Points, in no order, along strands that fork, close into loops and pass close to each other.
In the rows, zero is written as 128.
Two points are linked if the straight distance between their rows is under 110. Some points are linked to none.
savo: [128 147 147 109  79 178 200 121 131 138 110 146 119 115 152 131 104  73
 103  68 111 119 136]
tibut: [151 202 119 140 152 147 108  96 134  65 172 130 114 118 116 108 173 126
 175 120 150 133 185]
zigo: [133  93  94 160 162  77  89 106 139 130  96 126 147 141 125 143 167 186
 146 179 166  77 138]
losa: [ 69 111  97 127 156 153 161 172 114 149 135 156 148 102 148 119  98  89
 170 169 129 148  74]
Gofek: [162 139 166 145 114 157 113 152 172 155 138 124 112 118 115 113  98 121
 122  97 115 128 153]
giguz: [125 104 152  54 117 147  70 188 129 151 117 113  88 101 161 135 127 113
 118  58 139 170  83]
bizut: [119 119 106 156 120  88  72 140 161 137 148 157 101 149 109 104 136 163
 144 118 102 109 146]
Kime: [114  83  95 174 143  87 104 157 132 146 131 179 139 158 104 139 107 155
 149 180 142 139  92]
sakat: [158 169 105  79 161 134 128  96 124  81 147  92 138 136  97 143 163 128
 110 112 133 126 154]
gabaz: [124 112 105 118 114 168 181 110 123 146 129  91 136  87 166 131 114 103
 104 123 106  88 137]
pobug: [136  96 107 131 150 120 141 124 141 108 149  87 128 122 132 133 148 139
 124 166 116  72 131]
difet: [127 135 141 172 118 143 202 158 128 108 132 152 154 151 152 124  41  81
 157 163 112 151  93]
runiz: [ 71 102 131 161 113 146 177 159  90 133 140 173 163 134 161 147 104 101
 138 184 146 142  75]
Vuto: [120 172 122 184 174 150  92  82 125  72 106 156 147 134 136 104 150 122
 204 159 190 146 157]
bub: [ 59  67 123 162 148  99 104 144 133 168  86 157 106 123 112 122 132 150
 165 132 128 108 130]
nupok: [138 121 133 158 102 144 191 134 135 134  99 130 151 148 122 145  90  99
 106 161 111  90 144]
Mida: [115 142 151  77 148  98  43  92 114 106 126 119  73 114 115 118 207 177
 154  80 156 160 139]
negi: [121 105  95  69 135 148 121  91 126 164  88  73 105  93 128 119 152 115
 117 100 120 112 138]
mav: [149 121 141 171  96 166 213 114 114  92 131 125 155 171 124 154  78  78
 116 142  96 102 152]
foso: [126 160 149 166  80 156 193 146 128  95 160 139  98 143 146 110  62  77
 140 103  76 121 144]
dapez: [ 93 110  98 197 165  71  77 163 129 123 139 181 148 157  85 143 145 175
 158 164 146 145 122]
riz: [156 118  87 145 178 129 161 120 130  85 167  83 133 118 126 132 108 120
 132 141 115  75 155]
sek: [137 144 104 169 188 165 121  90 164 103 136 104 121 113  95 117 123 108
 179 107 144 124 188]
Ligam: [160  94 116 138 123  68  92 107 137 159 117 120 110 127 112 143 168 187
 120 130 144  86 139]
Fof: [136 155 100 136 138  93  96 129 153 136 134 135 127 123 124  89 124 170
 131 146 111  99 151]
dadul: [156 167 177  85  76 144 155 152 120 130 129 105 126 153 119 124 117  92
  79  90  87 144 128]
kod: [102 155 176 188  96 131 192 155  85 113 133 145 164 162 158 107  77 102
 148 166  83 142 123]
ladud: [154 112 129  77  98 137 122 127 101 161 145 112 160 139 116 150  91 142
  67 100 126 189 112]
firav: [136 141  91 172 198 110 116 134 121  80 122 146 176 162 129 127 113 135
 119 185 142  78 107]
dap: [125  77 120 172 150 101 126 154 117 148 147 154 170 155 135 140  82 153
 115 195 137 126  90]
nopov: [124 172 194  68  56 162 154 131  87 124 118 132 131 145 156 138  96 104
  78  84 111 184 104]
logu: [165 170  97  77 162 118 157 126 111  93 116  74 135 129 103 162 125  95
 102  88 134 150 147]
dovu: [154 141 171  46 114 142 101 177 138 144 106 116  96 106 133 133 124  98
 115  72 150 146 103]
Fab: [161 118  82 114 143 146 188  98 130 101 153  81 132 127 134 139 107  96
 108  97 109  89 155]
lare: [129 141 173 171  87 118 157 166 124 127 145 128 158 186 122  97  73 123
 137 165  78 123 130]
pibon: [ 98 127 154 151 170 109  61  53 111 110  89 157 106 141 137 105 196 166
 201 158 158 128 172]
Lolok: [134 126 129 137 117 121 151 151 167 166  76 130 144 137 120 122 112 115
 128 162 134  72 131]
Rapam: [155 116 157 113 102 120 119 136 119 186 155  96 152 149 100 149 118 150
  70 102 108 153 144]
paze: [143 174  92 161 204 113 135 154 133  84 138 154 155 132 117 123 120 113
 188 175 180 153 104]
pifo: [149  97 151  65  38 111 126 131 126 170 107 101  95  88 171 140 156 128
  91  93 128 155  74]
bufof: [169 177 117 137 120 146 169 131 149 104 136 122 127 152  82 127 108  94
 130 100 109 113 180]
dume: [111 110 134 132 150 102  70  33  80 109  99 129 117 129 137 110 222 171
 170 140 154 111 185]
nebe: [119 103 141 159  79 127 146 146 134 143 142 136 124 116 169 101 107 155
 124 141 101 108 120]
nusub: [132  78 132 176 106 119 152 129 121 167 148 119 152 128 171 130  92 156
 118 173 112 112 112]
tofo: [181 167 100 169 187 129 153 109 140  69 141 107 150 136 125 135 108 130
 145 152 134 107 160]
ven: [110 147 174  87  56 144 168 114  85 126 107 137 137 111 183 159 130 134
  63 100 111 192  97]
lata: [116 111 176  92  34 133 171 117 102 143 139 134 118 134 144 151 150 150
  55 101 102 163 108]
pupiz: [166 194 112 165 158 129 124 101 142  63 163 142 148 150 118 110 146 141
 154 154 152 103 171]
Moriz: [126 148 193 149  65 180 192 116 116  96 171 154 108 131 173 114  86  99
 124 111  82 135 136]
dete: [ 67 119  90 154 158 154 131 176 139 128 111 161 131 120 117 102 101  92
 163 165 131 128 109]
todil: [117 113  77 169 181  92  88 109 125 109 105 157 176 160 127 138 140 172
 122 193 161  85 120]
kofet: [ 83 108 124 165 180 122  84 118 152 137  97 136 122 118  98 109 146 140
 179 146 141 115 145]
Tisi: [145  90 117  77  83 161 165  90 113 140 148  88 129 111 162 140 119 116
  82 125 107 112 121]
zim: [113  90 142  86  84 115 123 143  92 186 141 116 134 108 152 177 119 152
  70  90 132 201  96]
Nupe: [124 150 175 102  73 173 177 112 142 159  87 155 125  85 176 131 123 107
  97  71 126 127 116]
toso: [130 175 110 111 143 139 106 132 144 108 164 109 128 144  87 119 168 138
 101 111 113 130 152]
nida: [112 117 195 150  45 166 151 128 141 148 145 166 104 132 161 112 106 130
 114 128  95 127 125]
Kot: [150 150  94 136 178 118 156 159 121 113 124 150 172 147 104 140  90  85
 158 184 159 143  75]
boma: [128 101 175 118  26 124 152 123 127 147 165 146  88 131 160 144 130 158
  92 103  94 137 120]
Namo: [142 124  90 125 182 108 146 157 116 144  93 143 178 131 121 138 116 117
 140 178 161 124  58]
Banar: [115 130 138  70 168  90  80 103 114 137  99  81  88  94 112 128 197 145
 140  92 140 152 110]
vule: [ 98 154 146 142  94 179 147 174 156 116 158 150 106 130 137  91 102  84
 124  94  71 109 147]
tidu: [151 183 124  65 131 125 150 143 107 124 130 100 130 124 130 135  97 100
  85  76 111 163 135]
Povi: [169  74 127 130 133 122 145 128 106 119 153  93 150 138 134 151 143 143
  77 150 111  79 127]
nepu: [112  93 106 112 114 142 148 110 137 165  90  86 125  82 154 128 163 117
 123 121 127  77 131]
larig: [111 134 106 176 140  76  68 143 162 107 153 173 110 157  93 109 160 179
 162 165 146 129 136]
razu: [112 101 146  81  60  93 132 161 105 181 109 129  86  93 167 171 142 156
  88  72 136 177  87]
Bil: [132 129 100 151 162  95 131 148 147 156  70 133 153 119 129 122 107 127
 148 178 160 103 100]
guk: [ 73 117 185 178 105 143 188 134 111 138 127 184 167 123 175 144  79 125
 130 180 132 166  76]
bibus: [132  93 116 119  97  79  94 138 150 189 101 127  81 112 119 140 156 163
 129  89 124  97 123]
vafel: [127 106 118  67 154 126  71  91 130 155  87  88  79 103 119 102 161 137
 141  85 104 126 121]
Dobu: [149 144 113  74 161 163  71 133 143 116 130 110 109 128  87 118 130  95
 122  82 161 183 140]
bati: [133 121 166  72  98 153 117 153 156 164 101 122  88 100 144 114 141 105
 125  80 119  92 130]
dupor: [132 142 120  87 158 123  69 157 127 125 130 111 144 126  94 143 123 145
  96  96 159 207 123]
tol: [137 176 141 107 157 103  90 138 135 134 152 113 150 131  73 137 163 161
  91  99 122 170 147]
rapap: [130 189  94 180 211 139 112 115 115  65 135 158 168 130 121 134 131 101
 209 145 186 166 128]
Gil: [148 137 100 142 143 134 189 152 108 106 144 165 160 150 123 146  60  63
 166 178 137 153  80]
bakis: [147 142 115 114 139 133  63  63 143 114 123 149 115 118 105 108 181 159
 143 115 156 118 165]
reg: [123  93 133  90 126 108 113 143 123 140 159  91 101 106 102 144 164 154
 102 110 132 136 125]
muni: [ 94 115  81 154 171 160 108 124 152 140 114 143 132 139 103  96 104 104
 158 146 118 105 145]
momob: [144 131 142 158 137 128 129 161 172 104 151 128 114 133 113 107 110 117
 168 177 148 118 127]
ropir: [119 127 103  96 137 188  89 112 147 128 139 125  94 122  93 115 121  79
 122  70 113 158 152]
lep: [122 120 167  78  56 148 137 134 138 156 113 134  87  87 186 119 144 104
  97  88 118 131 101]
sepoz: [ 84  65 119 147  89  94 111 140 152 188  92 148  81 117 126 125 146 161
 148 123 129  91 129]
Pul: [130 135 117 133 174 110  98  88 120  87 154  85 126 106 126 123 181 146
 144 158 138  86 156]
ded: [184 128 148 102 139 119 134 118 123 140 155  74 162 150  97 161 130 152
  64 132 112 120 128]
gef: [127 131 129 106 145  64  64  81 102 118 150 118  97 120 107 142 215 195
 144  85 147 148 160]
mero: [ 74 124 120 181 187 126  77  96 112  90 107 157 136 144 110 103 175 145
 186 178 163 131 148]

A piece is two or more points that can be reached from each other along the links. Count, over all rows, the pieces, the separate loops (a circle has one, a figure eight two, a Y none), the forks (points with three links) and the tips (points with one).
pieces: 3
loops: 0
forks: 8
tips: 14

A fork is a point with three links, a tip a point with one. Leave the first point through the second and follow the links. Name the first fork or tip that comes.
logu / tidu: nida
ven / nopov: ropir
firav / todil: kofet
pobug / Povi: lep
lep / pifo: pobug
nebe / nusub: Fof

Name the points in between on the shortest way along the links from the first point to the second, in order.
nepu / dovu: gabaz Fab riz pobug Povi ded Rapam ladud zim razu pifo lep bati
paze / guk: rapap Vuto mero kofet muni dete losa runiz
nopov / Kime: ven lata boma nida nebe nusub dap
larig / dupor: dapez Kime dap nusub nebe nida boma lata ven nopov dadul tidu logu sakat toso tol
Vuto / nupok: rapap paze Kot Namo Bil Lolok
losa / zigo: dete muni kofet bub sepoz bibus Ligam
